Each row is a point on a landscape with many peaks, with its height.
A climber steps from a point to the highest of its 5 nearest points, and stops where none of them is higher. Distance is the straight distance between rows; heights are no part of it.
k587 (h 586): [ 19  13  13  23   2  10   5 -37]
k905 (h 541): [ -1  10 -11  -3  -8 -22  21 -21]
k191 (h 649): [ 18   7   4 -25  -5 -22  38 -14]
k295 (h 351): [-20 -11   4  34  12  24 -45   9]
k152 (h 466): [-10   5 -27   5 -12 -40   9 -19]
k793 (h 659): [  1   0  14  -7   2 -34  30 -31]
k304 (h 546): [26 10  4  5 -5 39  1 -6]
k205 (h 289): [  3  14 -35   6 -11 -13  -2   2]
k466 (h 644): [ 10  -4  40 -15  -5 -29  34 -53]
k418 (h 640): [ 17   4  -2  -1  -6 -15  20 -23]
k961 (h 503): [-21 -10 -25  -5  -6  29 -43  53]
k325 (h 344): [-11   4 -39   9  -6   4 -21  17]
k382 (h 660): [ 13   6  13 -15  -2 -20  36 -31]
k762 (h 637): [ 17  14  -3  12  -1  -8  10 -25]
k974 (h 662): [  3  -8  34 -17   0 -27  45 -40]
k921 (h 679): [  1  -6  16 -33  -5 -38  40 -27]
k233 (h 746): [  3  10  -7  26   5  20 -18  -2]
k555 (h 623): [ 15  12 -18  -8  -1  -5  23  -9]
k321 (h 584): [-10   3  -6   9  -2 -27  11 -24]
k763 (h 651): [ 13   7   9   5  -3 -16  25 -33]
k800 (h 202): [-36 -60  60  -9  16  17 -24  66]
k667 (h 633): [  9   6  -4 -20 -11 -32  41 -21]
k519 (h 653): [ -5   9 -38   7  -8  11 -18  20]
k598 (h 664): [  1   5 -28   3  -3  29 -22  42]
k300 (h 657): [  3   3 -23   1  -1  31 -31  40]
k754 (h 646): [  0  -2  16 -17  -2 -44  31 -26]
k89 (h 645): [ 10   0  19   4  -2 -18  23 -37]
k268 (h 483): [-11   5  -7  25   4  11 -32  -3]
k65 (h 595): [ 13  14  -1  17   6  24  -2 -13]
k610 (h 507): [ -3   9 -17  23   4   8 -11  -4]
k111 (h 89): [-15 -23  40 -63   0 -46  36  -7]
k698 (h 274): [-12   2 -24  17   5  16 -36  28]
k914 (h 223): [-24  -8  -2  22   2  16 -51  28]
k175 (h 752): [  3   8  -5  16   0 -24   7 -34]
k137 (h 215): [-25 -19  32  18  23  29 -50  34]
k768 (h 669): [  1  -5  22 -18  -1 -31  35 -34]
k139 (h 602): [ 21  18 -14   7   1  26  -2   9]
k188 (h 629): [  3  -1  -7   6   7  46 -32  43]
k21 (h 548): [  1   1   9  25   7 -15   2 -40]
k54 (h 606): [ 26  20 -35  -5  -8   5  16   4]
k349 (h 97): [  3 -13  43  10  12  62 -39  25]
k722 (h 412): [ -9  14 -16  26   1 -11 -17 -11]
k789 (h 392): [-37 -39  24  -5   2  26 -35  76]
k838 (h 577): [  8  12 -28  -9 -12 -23  31  -9]
k202 (h 609): [26 12 -6  9  1 16 15 -4]
k322 (h 414): [ 16   8   8  17   7  38 -17   4]
k14 (h 406): [-24 -14   1   6   3  23 -48  55]
k892 (h 229): [-22 -36  42   9  17  34 -46  48]
k236 (h 652): [ -7  11 -39   7  -8  19 -27  38]
k308 (h 545): [  3   5 -10  19  -2  -8  -7 -21]
k972 (h 582): [ 14  15 -14  13   0   7   1  -7]
k182 (h 614): [ 24  12 -18 -18 -10  -9  34   0]
k20 (h 624): [ 21  11  -2   3  -3   2  26 -17]
k920 (h 224): [ -9  11 -33  12  -8 -11 -14  -1]
k835 (h 551): [ -5   5   0  23   8  21 -33   8]
k199 (h 183): [-16 -21  12 -59  -9 -55  44   2]
k318 (h 405): [ 26  10  15  22   5  32  -5 -26]
k856 (h 307): [ -8   1 -30  -9 -14 -44  16  -3]
k655 (h 389): [-11   2 -10  33   7 -11 -18 -20]
k446 (h 240): [-10 -16  31  17  18  47 -43  31]
k296 (h 673): [  8  12 -27   1   1  34 -16  25]
k116 (h 496): [  0   9 -44  -2 -22 -11   3   6]
k908 (h 589): [  4  12 -43  -1 -11  -4   7  12]
k8 (h 314): [-18 -26  28   7  14  45 -40  42]
k208 (h 423): [-10   1 -10  16   9  31 -38  26]
k333 (h 716): [  5  -3  13 -46  -7 -35  46 -10]
k120 (h 14): [-21 -27  39 -78   6 -37  27  21]
k963 (h 608): [ 23   9  10   3   1   5  21 -31]
k779 (h 403): [-13   6 -36   3 -16 -39  12 -10]
k294 (h 413): [-10   1 -11 -17 -14 -42  30 -13]
k369 (h 498): [-11 -20  10   5   5  36 -41  60]
k546 (h 650): [ 19   8  17  -5   0 -12  35 -33]
k594 (h 92): [-21 -21  34 -65   1 -50  35  -1]
k127 (h 721): [ -9  -3  16 -29  -4 -47  48 -17]
k547 (h 615): [ 23  13 -22  -5   0   8  17  -4]
k586 (h 667): [-16 -11 -10   4  11  33 -45  56]
k82 (h 628): [  6  -2  31  -3   0 -32  27 -48]
k274 (h 436): [-14  -7   1 -44 -10 -52  33  -8]
k189 (h 630): [11 12 -7 11  3 25 -4  1]
k810 (h 565): [ 12  15   5  20   2  10 -12 -19]
k50 (h 770): [  3   2   7  17  11  38 -26   7]
k70 (h 617): [  6   9   8  23   6  -5   5 -37]
k700 (h 469): [ -5  -5  -3  14   9  40 -35  29]
k261 (h 144): [-10 -26  42   3  14  46 -40  51]
k297 (h 528): [ 16   8   7  24  11  30  -6 -20]
k53 (h 638): [ -1 -20  52 -32  -3 -34  39 -40]
k222 (h 416): [ -6   0 -27 -22 -14 -37  29 -10]
k196 (h 757): [ -2   5 -23  10  -2  30 -25  18]

Call two points neighbours if one is among the 5 nearest of the other. Go from one point of each pair to the other, from neighbour to neighbour, staying as high as possible. Name the lowest point that can't be avoided.
k586 / k50 -> k139
k196 / k586 -> k188
k175 / k127 -> k762

Write out the way that a climber takes from each point below.
k446 -> k8 k369 k586
k304 -> k189 k233
k722 -> k308 k175
k667 -> k921 k127
